Points on a hilly landscape, in no order, each with its height.
From any point a climber takes the steepest step (rise divided by distance) to one of its 2 nearest points. It stops when none of these is higher. Distance is the straight distance between rows; heights are no part of it.
j_554 (h 608): [  1 -48 -45   5 -44  52  22  -5  36   6 -28  -6 -25  28   1  -6   6   0
 -32  36 -26 -47   0  -6 -16 -24  27   9   6 -32 -18   6  -6 -27  26   1
  25  12  24  11 -50 -12]
j_354 (h 203): [-23  27  31   3  39 -51  -6   1 -12  27  22  -6 -15  14 -29 -14 -25   5
  18 -36 -27 -19  -5   9  27   6 -13 -14   7  32  21 -26  35   1  -6  -2
  -6   1  -4  -3  18   4]
j_502 (h 511): [-14  37  30  25  51 -25  -6  -3 -28  20 -12  17   7 -16 -14   6 -21 -11
  37 -37  -7   9 -33  31  15  14   2  -5 -23   8  22  -8  25   9 -42  -9
 -23   7 -38   4  34 -17]
j_718 (h 284): [ 14  27  28 -12  34 -27 -11  -2  -1  20  17  -3  11   3   6  14  -5 -18
  -4 -19 -33   4   2   3  13 -11   3  28   2  13  16  12   8  -1 -32   2
 -15   7   8  -8  20 -11]
j_434 (h 440): [ -5   9   7  -1 -83  37  11 -19   4 -30  19   9 -12  56  14 -31  14  36
 -40 -31 -19  -6   5   5  -4 -17 -43  22  13   1  23 -16  31  16  56  29
  29  -5  27 -26  21  26]
j_862 (h 212): [ -4  18  -5 -14  -3  -2  19 -13 -28 -36 -29  -2  25 -19  10  -1 -21  -7
  31 -11  77  59  -4  11 -30  17   1 -12 -40   1   8  12 -28  12  -5   8
 -11 -23 -37   7   3 -23]
j_712 (h 180): [ 11  -4   8   6   5  11 -17 -14  -2   6  17 -26   1  21  -4  10  -8 -19
  -3   6  -8  13  -2   0 -10 -17  -8   0  -3 -14  34  -1  21  12 -21  40
  -5  16 -19   9  22 -12]
j_734 (h 117): [ 16  -7  -3   9   5  -9   6  26   1  -6 -35  30  29 -40  -5  16 -19 -12
  37  14  50  -5 -16 -12 -31  20  17 -18 -21  -1 -15  24 -36   1 -26 -10
 -18  -7   3   5   7 -23]
j_893 (h 169): [ -6  45  -3 -30  -8 -29 -16 -19   2  -7  26  12  15  20  15  -2 -16  26
 -18 -28 -17  14  -2  23  34  -4   2  24  37  25 -16  11 -24  -8   6 -11
  10  16   9 -26   6  24]
j_157 (h 243): [ 37 -15   5 -25  26  14  17  10 -10 -18  19  12  38 -22  20  43  61  -9
 -37  20 -18   1  23 -25 -17 -15   2  55  -5 -10   2  22 -29 -30 -28   7
   4 -27  17  -6  -1  16]
j_92 (h 736): [  5 -11  12  30  13  -1  -4   6   6  46 -25  22 -44  21 -31 -10 -15 -16
  19  13 -40 -38 -15   1  43  -4  27 -43 -12  -5 -34 -16   2   7 -25 -25
 -33  10 -23  17   8 -28]
j_268 (h 763): [-22  48  10   5   1  -7 -23 -24 -12  -3  14  -7  10   7   3 -12 -25  -1
  10 -30   4  37 -31  35  23   9   9  17 -15  -9  15 -11   1  11 -20  10
 -23  25 -53   2  18 -14]
j_984 (h 211): [ 26 -18   1 -23  45   0  27  14 -10 -21  20   0  62 -29   9  42  62  -3
 -28  15  -4   2  29 -30 -18   5 -25  19 -11   9   1  13 -19 -23 -24 -11
  31  -8  14  -5  -4  43]
j_12 (h 134): [ -7  30  -9 -13  17 -29  -8  14  -6   1   0  18  33 -17  10   6  -5  12
  19  -7  16  18 -16  18  11  11  -6  23  15   6  -8  12 -31  -8 -10 -34
 -12  -5   0  -2  23   6]
j_253 (h 390): [-36  13  -7  -3  12 -32  18   4  -5 -18  21 -33  -1 -24 -15 -18   3  38
   4 -34  38  12  -8  -5   7   9 -31  -3  36  43  14 -16   7  -4  43  -5
  40 -10   0 -18  -8  55]
j_939 (h 155): [ -3  27   5  -4 -13 -12  -6  33  -9 -20 -33  24  21 -20  11   2   1 -25
  20  26  30  39 -30  17 -15 -14  14  28 -24 -27  -1  23 -35  16 -18 -15
 -23  -4 -23  -6  12 -47]
j_753 (h 447): [ -9 -14 -47   1 -61  44   2 -30  23 -17 -24   4 -10  37   8 -13  -1  -8
  11  33  27  -8  -4  16 -12   1  35  -7 -13 -29 -42  13 -47 -13  17 -22
 -12  27 -15  12 -35 -26]
j_624 (h 413): [-12  12  19  17   1 -10 -29  -9  12  38  18   8 -35  40 -18 -12 -22  -7
  -7  -2 -45 -25  -2  14  39  -6  33 -16   3  -7  -4 -18  20   6 -12 -16
 -17  36 -24  17   1  -9]
j_228 (h 459): [ -7 -16  22   8 -48  54 -15 -35 -12 -31  12 -26 -21  15   0 -14 -10   7
   4  17  38  62  13   5 -11  21  16 -35 -24 -27  -3 -30  21  10  15  47
 -26  12 -43  37  11 -23]
j_555 (h 463): [  7  -7  10 -11  -1  11 -13   3   8   5  40  -8 -19  39  14   2   7  -5
 -28   3 -56 -18  22 -24   5 -39 -19  10  19  -2  27   2  34   0   8  37
  22  -7  36 -14   0  11]
j_517 (h 524): [  1 -25   8   8  14  10   3  21   6   4  19 -23 -11  22   5   1   3 -18
 -11  10 -35 -20  10 -33 -11 -35 -29 -11  10  -7  43 -11  39   3  18  36
  24 -22  40   0   8   9]
j_954 (h 623): [ -8  44  26  21  14 -16 -21   1 -15  12  -7   9  10 -10  -3   2 -10 -26
  13 -18  -9  24 -36  27  21  -8  15  24 -22 -10  20  -3   6  11 -34  -5
 -22  18 -47   6  27 -28]
j_176 (h 246): [ 16  32  25 -17  46 -53  -3  21 -20  21  22  31  10 -16  16  -8  17  14
   3 -10 -36 -10  21 -11  49  13  -4   5  15  30 -28  -3  -5 -16 -18 -48
  -1  -1  33 -23  29  20]
j_904 (h 534): [-18  14  24  11 -30  44 -34 -27 -12 -11  25 -30 -13  14  -4 -11 -10   8
  10  -3  25  68  -7  32   1  17  38 -17 -11 -20   4 -41  24  19  11  44
 -30  22 -54  35  18 -16]
j_523 (h 423): [-12  20  32  39  37  -7  -8  -1 -30  28 -14  24 -24  -7 -24   5 -15  -5
  44 -19 -18 -14 -29  31  31  11  13 -33 -30   2  -2 -16  17   4 -37  -5
 -30   9 -41  17  31 -22]
j_279 (h 597): [ 12  46  11 -16 -48  13 -21 -53   5 -13  33  -9   4  55  10 -19 -14  29
 -37 -29 -27  29   4  28  14 -13  -7  19  16   9  15 -19  10  30   5  33
  18  33 -11 -33  17   2]
j_743 (h 269): [  7   6  17  16 -18  22 -20   2  -5   0 -13  -6   3  -4  -4  14  -7 -36
  -9  28  14  28 -18   3 -12 -12  29  11 -28 -27  13  14 -10   9 -39  33
 -18  11 -39  19  17 -36]
j_951 (h 690): [ 17 -53 -15  19   1  10  12  37  44  26 -34  -1 -36 -11 -13 -10   1 -26
 -11  31 -26 -69  11 -30   0 -22  21  -7  10  -5 -24  -3  -2 -42   1 -17
  -5  -5  38   9 -24  -2]
j_334 (h 189): [ 34 -37 -12  12 -20  17  -5   5  45  33 -23  34 -27  16 -16  14   4 -34
   2  32 -49 -38   7 -14   0 -20  42   6  -1 -22 -41  26 -25  -8 -36 -22
 -25  31  18   1  -8 -19]
j_126 (h 292): [ 38   4   6 -30  -7   4  12 -11  -5 -21  40   0  28  17  18  21  42  34
 -52 -26 -27  13  28  -2   1 -15 -35  35  20  25  11  -1   5 -14  20  29
  32 -12  26 -24  10  25]
j_219 (h 349): [-17   0   6   0  49 -40  13  24  -7   9   3 -15  11 -43 -25  -6  14  -2
   0  -2  12 -16  11 -41  -3  14 -24 -28  20  34  12 -15  38  -5  14 -23
  40 -26  15  -8 -10  49]
j_700 (h 338): [ 30   6  26 -21  23   2 -12  -1  10  15  28   1   0  20  14  21   6 -18
 -23   1 -50  -4  23  -7   5 -28  15  42   4  -2  12  21   7  -6 -31  14
  -8   3  19 -12  -1  -4]
j_44 (h 228): [ 32   8   1 -22  -7   7  17 -18 -16 -21  -6 -21  48   6   9   9  30   7
 -13 -24  26  38  13   5 -29  -7 -38  27   1  14  41   1  -9   6   1  14
   9 -21  -7  -6  21  -6]
j_158 (h 300): [ -6 -35  -9  14 -37  42 -14 -13  28  18  16 -11 -43  37  -2 -16  -5 -16
 -25  40 -38 -33   5 -19  -2 -29  26  -3  15 -34   7  -8  20   0   8  11
  12  32   1   7 -33  -4]
j_74 (h 448): [ -3  -9 -17   1  -1  -2 -13   5  15   4   0  -3   3  12  -2   3 -19  -8
   8   6   2 -18  -4   7   6   4   6   5   9  -4 -14  19 -23  -5  -7 -17
 -15   6   1  16  -3  -5]
j_114 (h 462): [ 17 -26 -16 -24   4  12  -4   1  18   8  15  13 -12  22  13  21  30   6
 -36  16 -55 -47  29 -14  11 -20  25  33  21  -4 -15  26 -10 -27   5  -2
  12   1  46  -6 -38  12]
j_902 (h 340): [-13 -16 -17  23  18 -24  15  24 -11   2 -34  12   3 -60 -15   3 -19   5
  37   2  52 -23  -4 -21 -16  44   2 -41  -3  17 -38  -1 -13   0  14 -37
  -1 -22   9  13 -25  11]
j_304 (h 715): [ -3 -50 -43 -13 -45  49  23  -1  28  -7 -17  -4 -15  27  15  -6  26  25
 -45  28 -24 -38   2  -9  -9 -16   5  19   8 -21  -4   2   1 -29  43   8
  33 -21  34  13 -34   3]
j_680 (h 295): [-21  -2 -23  18  19 -40   5  19 -16  10 -17  12   3 -45  -7  -9  -2  20
  28   3  25 -23 -13  -4  19  29 -13 -19  21  17 -32  -9 -14  -9  17 -59
  -4 -14  13   9  -4  17]
j_133 (h 192): [ 10   5  -4 -21  43 -20  13  11 -13 -10  10  -3  65 -35  -4  24  40  -5
 -13   7  23   9  16 -25 -18  16 -27   0   0  15   1  14 -13  -8 -18 -29
  30  -3  10  -9   3  39]
j_980 (h 517): [ -5 -32 -51   6 -45  39  10 -15  31  -6 -26   5 -13  28   3  -7   3  -8
  -7  33  -2 -34  -2   9  -8  -9  33   5   4 -30 -37  17 -32 -24  18 -22
   6  25  14   9 -49 -12]
j_260 (h 533): [  3 -28   5  27 -34  34  12  -7 -11 -15   8 -20   3  20   4  -6   7  -9
   5 -17   8  14   4 -23 -28  -7 -59 -21 -18 -14  47 -19  46  35  32  49
  20 -24  24   7  18  13]
j_770 (h 149): [  9  37 -22 -10   1 -17  -6  18  11   3 -15  42  13  -9  19  -6   0  27
  24  11  10  10 -32  35  17  14  12  24  12 -17 -30  17 -34  -3  -3 -52
 -26   1  -9 -11  18 -18]
j_724 (h 551): [ -1 -18 -11  24   4 -13   2  14   7  24 -26  14 -24  -3 -15 -10 -21 -11
  23  10 -18 -39 -15   1  22   4  11 -16   7   0 -37  -2 -12  -8  -1 -35
 -24  -2   2  13   0 -15]
j_399 (h 759): [-26 -22  -1  19  27 -12  13  17   2   9 -19 -15 -31 -45 -14 -10 -39  -9
  21   0  37 -19  -1 -23 -30  28  -5 -42  -8  18   6  -4  31   8  16   9
  12 -31   2   6 -31  14]
j_347 (h 204): [  2  17  14   1  22 -19  -7 -13 -14   9  26 -31  15   9  -7   7 -12 -17
   3 -24 -10  28  -8   4  -4  -8 -20   0   2  11  45 -11  40  22 -17  44
  -5  15  -8  -9  29  -6]
j_261 (h 327): [-14 -16 -14 -18 -39  13  33 -30 -13 -58 -12 -29  -9  17   5 -32   8  53
   3 -31  70  36  19  11 -19  21 -46  -6   0  21   8 -11  -5   8  61  -6
  12 -22  -9   7  -2  15]
j_958 (h 337): [  9  -7  21  14  53 -42  12  22 -25  39 -22   8   7 -24 -33   8  -3 -12
  33  -7 -11 -24   0 -14  10  15   0 -33  -2  14  -8  -7  14   9 -34 -32
  -6 -22  15   6  26  -2]
j_992 (h 508): [ -6  17   4  -5 -45  21 -22 -36  -3 -17  34 -24 -12  49   5 -19 -10  23
 -20 -14 -14  14  -1  10   8 -12  -8   0  14  -8  16 -17  22  30  20  33
   9  27 -22  -7   6   1]
j_289 (h 59): [ -2  19  -6  26 -21  11  -5  18  16  -2 -37  51 -10 -20   8  -8 -15  -9
  35  24  30  20 -50  22   0   7  31  -8 -37 -26 -33  15 -27   6 -10 -22
 -43  17 -49   3  16 -55]
j_166 (h 643): [-41 -10  14  29  23 -10   4   3 -21  11 -13   3 -41 -39 -24   6 -45  -9
  38 -17  37   4  -3   9 -14  50   1 -55 -35  11 -18  -2  28  17   3  18
 -16   0 -36  15 -21  -4]
j_486 (h 505): [ -8  -4  -6  -3 -33  20  14   1   8 -18  20 -14 -14  23  16 -17  11  37
 -31 -16 -12  -9   2  -8  -2 -21 -43  16  26  14  30 -10  24   0  47  30
  38 -22  29 -12   7  29]
j_856 (h 238): [ -3  32  -4 -19   8 -15  12 -18 -33 -22 -26 -18  49 -20  -1  -4   2  -2
  22 -32  65  76 -14  17 -26  16 -17  17 -18  16  30  -4  -9  23  -5  -1
  -1 -20 -29 -17  11 -11]
j_941 (h 363): [  6 -26   0  -9 -42  32  18 -32  -9 -52 -14 -25  -2  22   7 -17  -2  24
   6 -20  58  41  21   3 -34  19 -42 -21 -25   3  22 -14   8  19  32  18
   1 -19 -19  14   5 -13]
j_763 (h 322): [ -2 -13   8  21 -26  33 -23 -13   4  -2   5 -13 -10   9  -6   1 -16 -21
   4  31  21  16 -12   6  -7   3  39 -18 -22 -29 -10  -6 -10   6 -15  26
 -22  29 -45  32   8 -27]
j_757 (h 194): [ 27  10 -43  -2  -3 -16   4  28  27  18 -32  45  -2 -18  10  -5   7  34
  35  26   4 -11 -33  23   9  17  12  -5  24 -22 -68   6 -30 -15  10 -58
 -32  11   3  -6  12 -25]
j_474 (h 165): [  9  29  14 -16  43 -34   4  17 -15   3  12  17  51 -39  13  16  29  -3
   3  -4   2  22   3 -11   2   9 -12  29  11  18   1   9 -20 -11 -30 -32
   0  -1  13 -15  25  18]
j_705 (h 391): [  4   8   0 -18   7 -18 -15  -1  15  13  22  10 -15  13   9   6   6   5
 -21  -2 -42 -32  23   1  26 -15  15  21  28  10 -17  18  -9 -17   0 -19
   4   4  30  -9 -17  12]
j_755 (h 116): [ 14  10  -5   2 -12   6  -7  28  22   9 -31  37   8 -12  13   6   8 -25
   9  23   1  10 -22  12 -12 -15  28  33  -6 -31 -17  32 -38   0 -32 -27
 -32  -1  -8  -6   8 -35]
j_519 (h 373): [ -4 -23 -15   6  16  -8  10  27  -5 -21 -24  -7  25 -51 -15   9 -13   1
  20   3  59 -11   8 -36 -35  30   3 -48 -11  10 -17  10 -10  -3  15 -14
  24 -20  14   9 -27  20]
j_417 (h 187): [  2  15  -9  -7 -18   9   5   4 -12 -28 -39  16  17 -17  17  -5 -13 -14
  27  16  65  38 -13  14 -24  -1  14   4 -41 -12   0  18 -50   9 -16  -2
 -24 -17 -32   6   3 -38]
j_336 (h 633): [-23  37  15  15  -5  12 -23 -30 -15  -6  22 -26   1   4   0 -11 -13   3
   9 -28  17  67 -21  45  14  10  19  -4 -18 -11  19 -37  18  20  -5  39
 -25  25 -66  14  25 -11]
j_309 (h 665): [-23 -37 -10  19   1  18  17  14   1 -12 -14 -17 -30 -28  -7  -8 -38 -10
  12  15  44 -16   2 -27 -35  20  -3 -47 -26  -3  10   0  15   7  21  33
   6 -16   2  13 -37  -4]
j_244 (h 581): [-11 -22  -1  17  -9  25  21  15  -3  -5  13 -23  -4  14   8  -8   8  -6
  -2  -9 -11  -2   3 -36 -16 -27 -54 -11   6  -6  54 -22  46  22  35  40
  27 -34  42  -3   9  29]
j_49 (h 542): [-63  -8  19  22  12  -1   1 -14  -9  -4  10 -17 -42 -20 -10 -11 -36   7
  31 -23  35  29  -8  29  -5  43 -14 -35 -27  10  -4 -14  22  16  25  24
 -15  12 -46  13 -14  10]
j_585 (h 385): [-51  15  -3   7  16 -28  14  -7  -6  -7  13 -35 -29 -10 -13 -23 -28  26
  23 -45  28  15 -15  16   2  18 -32  -5  12  34  17 -17  19  19  41  13
   5  -5 -13 -15 -10  34]
j_865 (h 507): [ -6 -10 -30 -11   5 -21   4  15  18  -9   1   9   8 -17  16   9  39  13
 -30  17 -10 -44  17 -12  22   1  -6  11  25   3 -28  11 -27 -39  18 -37
  19   3  33   0 -22  33]
j_258 (h 245): [  0  13 -36   6  12 -35   4  25  -2  20 -25  32 -13 -22   2 -13   5  34
  28   9  -7 -26 -22  11  44  13  -4 -13  33   3 -56  -7 -21 -15  17 -67
 -19  -4  14   2   5  -2]
j_950 (h 339): [  2  71  24 -21  -2 -19 -23  -7  -5  14  21  26   8   5  22  -1 -16 -12
 -15 -29 -41  29 -13  28  33 -24  25  51  -2  -3   7   6  -4  13 -21 -11
  -7  24 -10 -33   7 -15]
j_978 (h 565): [ 18 -48   8   6  23 -11  12  39  17  21 -32   4 -22 -20 -26   8  12 -25
  -1  23 -28 -60  25 -32   4 -13   7 -17   7   9 -22   4  -5 -21 -20 -19
 -10 -11  45  13  -1  -3]
j_692 (h 168): [ 24 -23  -5  -3  -4  21  11   9   1 -14 -20  -6  30  -3   0  25   2 -17
  -6  23  17  -3   6  -8 -39 -14   6  15 -19 -10  10  26 -35  -3 -28  22
  -2 -17  -1  10   5 -23]
j_561 (h 402): [ 15  56  21 -26 -13  -4 -17 -17 -12   0  23   6  11  18  20   1   4 -17
 -38 -21 -37  36  -2  19  15 -31   8  64   3  -5  18  10 -15  18 -26  11
  -3   9 -10 -36  -9 -18]
j_416 (h 765): [-25  -8   2  20  29 -28   0  -1 -12  10 -10  -9 -13 -23 -20   8 -31  -2
  40 -16  23  -7 -14   6  -9  30  -3 -34 -19  15   4   0  18  16  -1   0
 -10 -11  -7   7  -6   1]
j_733 (h 332): [ 28  10   5 -38 -10   5  -3 -25  -1 -15  42  14   9  20  31  28  37  34
 -53 -13 -46  -3  35   6  19 -18   5  40  16  16  -8  18  -7 -22  10  23
  33  -8  38 -30 -15  32]
j_815 (h 406): [  7 -43 -22  -7  -8  18  29  22  -4 -36 -25 -21  32 -34  -3  11  13  23
  -7  16  65  -7  14 -35 -36  13 -14 -36 -23   5 -11   1 -13 -10  36  -2
  42 -31  12  17 -38  16]
j_834 (h 386): [-12 -28  -4  17  -7   5 -15 -13   6  -1   2 -21 -17  13  -4  -2 -28 -11
  11  13   9  -9  -7   3   2   8   6 -17  -8 -10  -2   3  -5   2   2  11
 -13  14 -18  21 -10 -14]
j_54 (h 21): [-12  37  19  27 -23  13 -28  10   7   9 -20  39  -6  -9   1  -1  -8 -24
   9  17   3  28 -44  35  18  -3  43   8 -26 -39  -9   5 -15  12 -21 -22
 -29  28 -59   9  17 -39]
j_257 (h 201): [ 34 -11   5 -14 -18  25  10 -15 -19 -27 -30 -11  32   8  14  10  20 -10
 -11   3  29  29  14   1 -38 -11 -23  28 -22  -4  33   3 -19   6 -12  18
   6 -26 -17  12  11 -31]
j_760 (h 219): [ 30 -13  16   2 -14  36 -20 -11   4  -1   3 -16   7  18   2  21  12 -28
 -25  28 -15  10   9  -8 -27 -21   2  22 -18 -37  25   9  -1   8 -38  48
  -4   6 -17  11  13 -31]
j_783 (h 461): [ 25 -37  12  17  18  -6   4  27  18  20 -23  13 -10  -8 -24  24 -11 -34
  13  21 -14 -42   5 -19  -6  -7  16 -17 -14   2 -13  18  -5   0 -44   4
 -23   5  19  11  18 -21]
j_551 (h 560): [-30 -24  13  29   9  15   0   3 -19   3  16 -23 -42 -18 -11  -4 -29 -28
  31  11  25  22   1 -22 -26  19  -8 -59 -27 -17  23 -15  56  27  11  62
   5  -4 -12   9  -5   7]
j_39 (h 244): [-11   0  27   9  56 -44   2  19 -13  30   8 -12 -14   0 -39  -8 -11 -20
  22 -15 -22 -21   2  -4  -4   9 -11 -34  -1  19  36 -18  58   9 -14   6
  -1 -17   9   2  12  -1]
j_704 (h 439): [ 31 -33 -12 -14 -11  20  20   5 -13 -33 -26 -13  44 -10  -1  19  12  10
   5   8  53  16  21 -18 -52  12 -17 -20 -26  -1   8   7 -15   3   8  16
  23 -33   6  20 -11  -2]
j_687 (h 441): [-22   1 -19   0 -23   3  26   0   2 -30  11 -35 -11  -2   3 -28   5  48
 -14 -21  31   5  -8  -4   1  -1 -39   3  32  24  19 -12  -2  -4  51  12
  34 -18   9  -7  -9  33]
j_621 (h 148): [  9  -8  16  21 -17  33 -28 -20 -11   5  28 -31  -6  28  -3  -3   2 -18
  -2  11 -10  33  -3  -7 -12 -14 -12 -16  -5 -33  32 -26  47  23  -8  62
  -9  17 -14  20  38 -13]
j_742 (h 359): [-17 -18  -1   9 -57  60 -13 -23   9  -4  24 -19 -38  43   8 -30  -3   6
 -25  31 -23  -7  -5 -15   3 -19   8  -8  11 -34  17 -24  27  16  31  24
  17  25  -7  10 -18   2]
j_213 (h 290): [ -6 -18  15   7  42 -41   5  30  -4  31 -13 -10 -16 -15 -31  -8 -11 -13
  17   2 -16 -43  10 -14   8   8  -7 -28   9  23   5 -12  24  -4 -10 -24
  -6 -21  18  13   1   7]
j_771 (h 446): [-66  12   7  18   2   1  11 -16  -6 -10  23 -38 -51  -4  -6 -36 -26  15
  24 -38  23  32 -16  18   2  20 -37 -18   1  19  19 -37  47  27  42  45
  -7   1 -33 -18  -2  33]
j_602 (h 160): [-34  40  28   0  10 -37 -22 -12   1  11  28  -6 -31  37 -18 -28 -33   9
   1 -39 -40 -11  -6  25  42  -6  -3 -12  10  30  12 -38  40   1  10  12
   0  18 -21 -18  11   7]
j_879 (h 324): [ 10  31   6 -14   9 -17 -18  -2  13  31   9  36  -4  20  13  -2  -6   8
   1  -6 -40 -18   3  17  41  -1  25  19  23   0 -25  17 -13  -1 -15 -44
 -17  13  19 -14  -3  -2]
j_842 (h 611): [-12 -31 -49 -16 -30  25  22  -2  13 -16 -17 -10  11   8  13  -1  32  22
 -34  22   0 -34   9   0   5  -9   2  14  15  -7 -19  12 -32 -39  35 -13
  29  -8  22  19 -36  11]
j_122 (h 541): [ -2  -4  -2  23 -14   5  -5  -5  24  48  -9  14 -51  35 -23 -23 -12 -13
  -1  20 -49 -49  -2   0  35 -12  43 -21   6  -9 -30 -13  10  -4  -3 -38
 -23  22  -6  11 -24 -14]
j_915 (h 208): [ 11  44  24 -29  22 -47 -19  -6  -7  11  35  24  12  -4  20   1   0  10
 -14 -25 -33   2  15   8  46   2   4  26  25  39 -19   9 -11 -20  -7 -19
   6   7  31 -35  13  25]
j_737 (h 394): [ 20 -16   5 -14   4  20 -24 -13  20  15  28  -5 -15  39   6  14  -1 -12
 -28  14 -52 -20  24 -10   1 -33  16  16  11 -18  17  12   8  -1 -24  22
   7  14  10  -4 -12  -8]
j_559 (h 401): [-10 -17   3  -3 -32  32   8 -34 -22 -48  -8 -25 -12   8  10 -13 -26  11
  12   0  63  50  18   3 -26  30 -17 -43 -37 -12   3 -15  -2  15  15  32
 -20   0 -41  24   1 -27]
j_543 (h 285): [ 35   3  23 -24  32   4  -5  14   3   7  19  18   9 -13  20  34  42 -24
 -24   5 -39  -5  24 -14  -3 -20  20  63   1  -4   2  29 -20 -21 -42  -1
 -15 -12  24 -12  -1   3]
j_675 (h 91): [  7  -1 -19  11 -10  -6   1  19  13  -1 -32  40  10 -26   7   2 -20   2
  44  15  46   2 -30  15 -11  19  13 -12 -25 -18 -37  22 -41  -5 -11 -26
 -41  -1 -19   3   7 -31]
j_672 (h 346): [-18   4  17  29  24 -21 -18  -5  -6  25   5  -1 -23  13 -23   1 -24 -12
  19  -8 -19 -16 -15  20  20  10  14 -26 -19   2   5 -20  28   3 -22   2
 -28  13 -31  21  17 -11]
j_374 (h 550): [  8 -41 -22  -7   0  17  11  21  40  18 -15   9 -33   6   2   1  27 -14
 -34  21 -46 -62  24 -17   9 -22  29  19  24  -9 -21   9  -3 -45  14 -20
   9   2  51   2 -45  11]
j_107 (h 494): [ 26  56  17 -35 -56  20 -13 -52  -5  -7  25   8   4  36  21 -11   4  10
 -51 -21 -38  39  17  31   7 -21   6  50   9  -2  23  -9 -11  28 -16  25
  12  23 -16 -42  -8  -9]
j_635 (h 444): [-10 -21 -33  -3  10 -14  17  22   8 -18 -11  -3  26 -44   2   7  36   9
 -13  23  23 -30   9 -22   1  10 -19  -7   9   6 -17  -2 -27 -30  14 -38
  31  -3  19   7 -23  43]
j_781 (h 392): [-15  -8 -14   7  35 -41  19  25   3   7  -9  -2   9 -56  -7 -11  24   5
  -6  14  14 -42  11 -39  11  21 -23 -16  17  29 -13 -14  -2 -23  10 -55
  33 -11  17  -4 -16  50]
j_935 (h 388): [ 23 -19  15  10  44 -25  11  32  -3  22 -25  21  20 -34 -28  21  -7 -28
  26   3   8 -23   1 -23 -23  13  15 -26  -7  14  -8  16   6   8 -45 -18
  -7 -11  19   9  22  -2]
j_966 (h 276): [  7  66  21  -8  15 -21 -20   3   0  26  11  57   2   6  26  -7 -13   9
   0 -20 -44  11 -15  32  45  -3  22  35   9  -2 -13   8  -6   7 -26 -41
 -14   9  -1 -27  18 -12]
j_360 (h 259): [ 27  12   7 -26   3  -3   8  -8 -11 -18  28 -21  44  14   4   4  23  24
 -27 -39  -1  33  14  -1 -13 -10 -48  29  19  29  28 -11   1   8  12  30
  17  -6  18 -27  26  15]
j_690 (h 288): [  0  12   3 -10  45 -32   8  -1 -18   0  11 -30  41 -18 -24  15   8   1
  17 -34  25  27  -5 -12 -16  13 -26 -11  16  28  22  -1  28  13   9   4
  24  -9   4 -14  11  32]
j_656 (h 318): [ -5 -19   4   3  41 -25   7  21  -5   2   7 -28  19 -23 -19  15   0  -6
  13  -5  12 -11   5 -24 -21   2 -21 -20  11  20  24  -3  27   2   7   1
  29 -20  20   2  -5  29]
j_82 (h 122): [-27  45   5  -9 -16 -26 -24 -34   6  -5  32  -5 -16  39   1 -18 -44  22
  -5 -40 -24   5 -17  36  39  -7   4   2  19  28  -3 -15  11  13  18  10
   7  31 -23 -25   3  15]
j_376 (h 478): [ 25 -48 -22 -20 -23  36  19   1  -3 -30 -24  -1  38  10   7  18  24  18
 -16  19  29  -6  24  -6 -34   2 -18   6 -22 -10   1   4 -27 -14  13   9
  24 -32  11  27  -7 -15]
j_940 (h 422): [-29  -2   6  19 -53  48 -17 -31   0 -15  30 -31 -43  34   3 -40 -11  16
  -4  11   4  19 -11  -1   4   0  -8 -19   9 -25   9 -34  33  25  40  38
   0  17 -22  13   2   9]
j_799 (h 242): [ 10 -27 -17   5 -24  25  -8 -15  33  25  -3  10 -32  37  -7   5   2 -19
 -18  30 -45 -43  15 -10  -4 -25  41   9  12 -22 -18  18 -10  -9  -8 -14
   1  42  14   4 -36 -11]
j_558 (h 393): [-14 -18 -48  -3 -37  15   2 -15  13 -23 -23   2   4  17  17 -13 -15   6
  21  17  41  -4  -1  19  -3   9  15  -7   1 -14 -41  19 -48 -22  28 -30
 -18   3  -7  18 -29 -15]
j_744 (h 377): [  8  16 -12 -39 -15  -4  -6 -34   5  -9  32  37   0   6  35  18  39  32
 -50   7 -44  -9  34  12  32  -9  25  30  25  14 -29  29 -27 -30  12  -5
  34   6  44 -36 -31  38]
j_581 (h 287): [ 12  15  21  -3  57 -40  11  29 -27  36  -8  20  13 -22  -6   6  18  12
  18   1 -28 -16   6 -11  35  16  -2 -10  13  19 -25  -4  -3   0 -29 -49
 -13 -15  26  -2  32   5]
j_601 (h 262): [ -5  30   1  -9  32 -25   7 -15 -27   0  -3 -28  46 -24 -18   6  -2  -5
  22 -48  38  55 -21   7 -15  13 -19   6   1  22  36  -5  16  19 -10   9
   2   0 -18 -21  13   5]
j_367 (h 500): [-20 -20   8  30 -15  26   2 -11 -20  -8  15 -31 -27   7   1 -13 -14 -14
  17   0  12  26  -4 -21 -25   3 -41 -41 -14 -17  36 -24  53  33  22  58
   5 -12   2   8   6   5]
j_808 (h 535): [  0 -39 -21 -15 -22  23  15   5   4 -26  -8 -23  17   7   9  -1  25  35
 -28   6  16 -16   7  -8  -9  -7 -23   4   7  -3   7   2 -16 -15  42   4
  32 -24  20  20 -13   4]
j_827 (h 141): [ 21 -12  -5 -10   8   1  10  31   0 -14 -26  21  43 -33   2  28  13 -20
  11  28  32  -3   1 -13 -33   1  10  11 -12  -9 -10  26 -47 -11 -30  -7
  -6 -18  14   1   7  -7]
j_414 (h 438): [ -5   9 -33 -17  -9  -8  -1  -7  18  -1   7  34  -3   0  22   7  41  24
 -40  21 -26 -36  25   3  34  -7  22  20  35   0 -40  24 -29 -42  26 -38
  20  12  43 -20 -35  29]
j_836 (h 142): [ 37 -12  -9   0 -14  14  -1  22  40  21 -34  53 -12  -8   8  12  19 -23
  11  32 -33 -14 -13  -1  -1 -16  37  34   2 -29 -40  39 -39  -5 -41 -31
 -35  14  14 -15   3 -27]
j_442 (h 240): [ 18  23  26 -14  50 -24   8   4 -19  20  16 -22  41 -20  -1  19   7 -30
  -2 -27  -9  27  -3  -2 -14 -15  -8  23   8  20  42   3  23   8 -30  18
  -6   6   6 -23  26  -5]

For each start below, name the point where the climber stops.
j_836 | j_279
j_734 | j_865
j_757 | j_304
j_755 | j_865
j_82 | j_951
j_12 | j_244
j_915 | j_951
j_712 | j_244
j_760 | j_92

Call two points neighbours if one is among the 2 nearest of the other. Go from one point of each pair to the other, from neighbour to neighbour, staying as high as possible. Name the lowest point that can't be avoided.
j_244 / j_486 | j_585
j_268 / j_951 | j_966
j_268 / j_486 | j_261
j_865 / j_951 | j_755
j_279 / j_304 | j_12
j_268 / j_92 | j_672
j_416 / j_244 | j_367
j_486 / j_279 | j_434
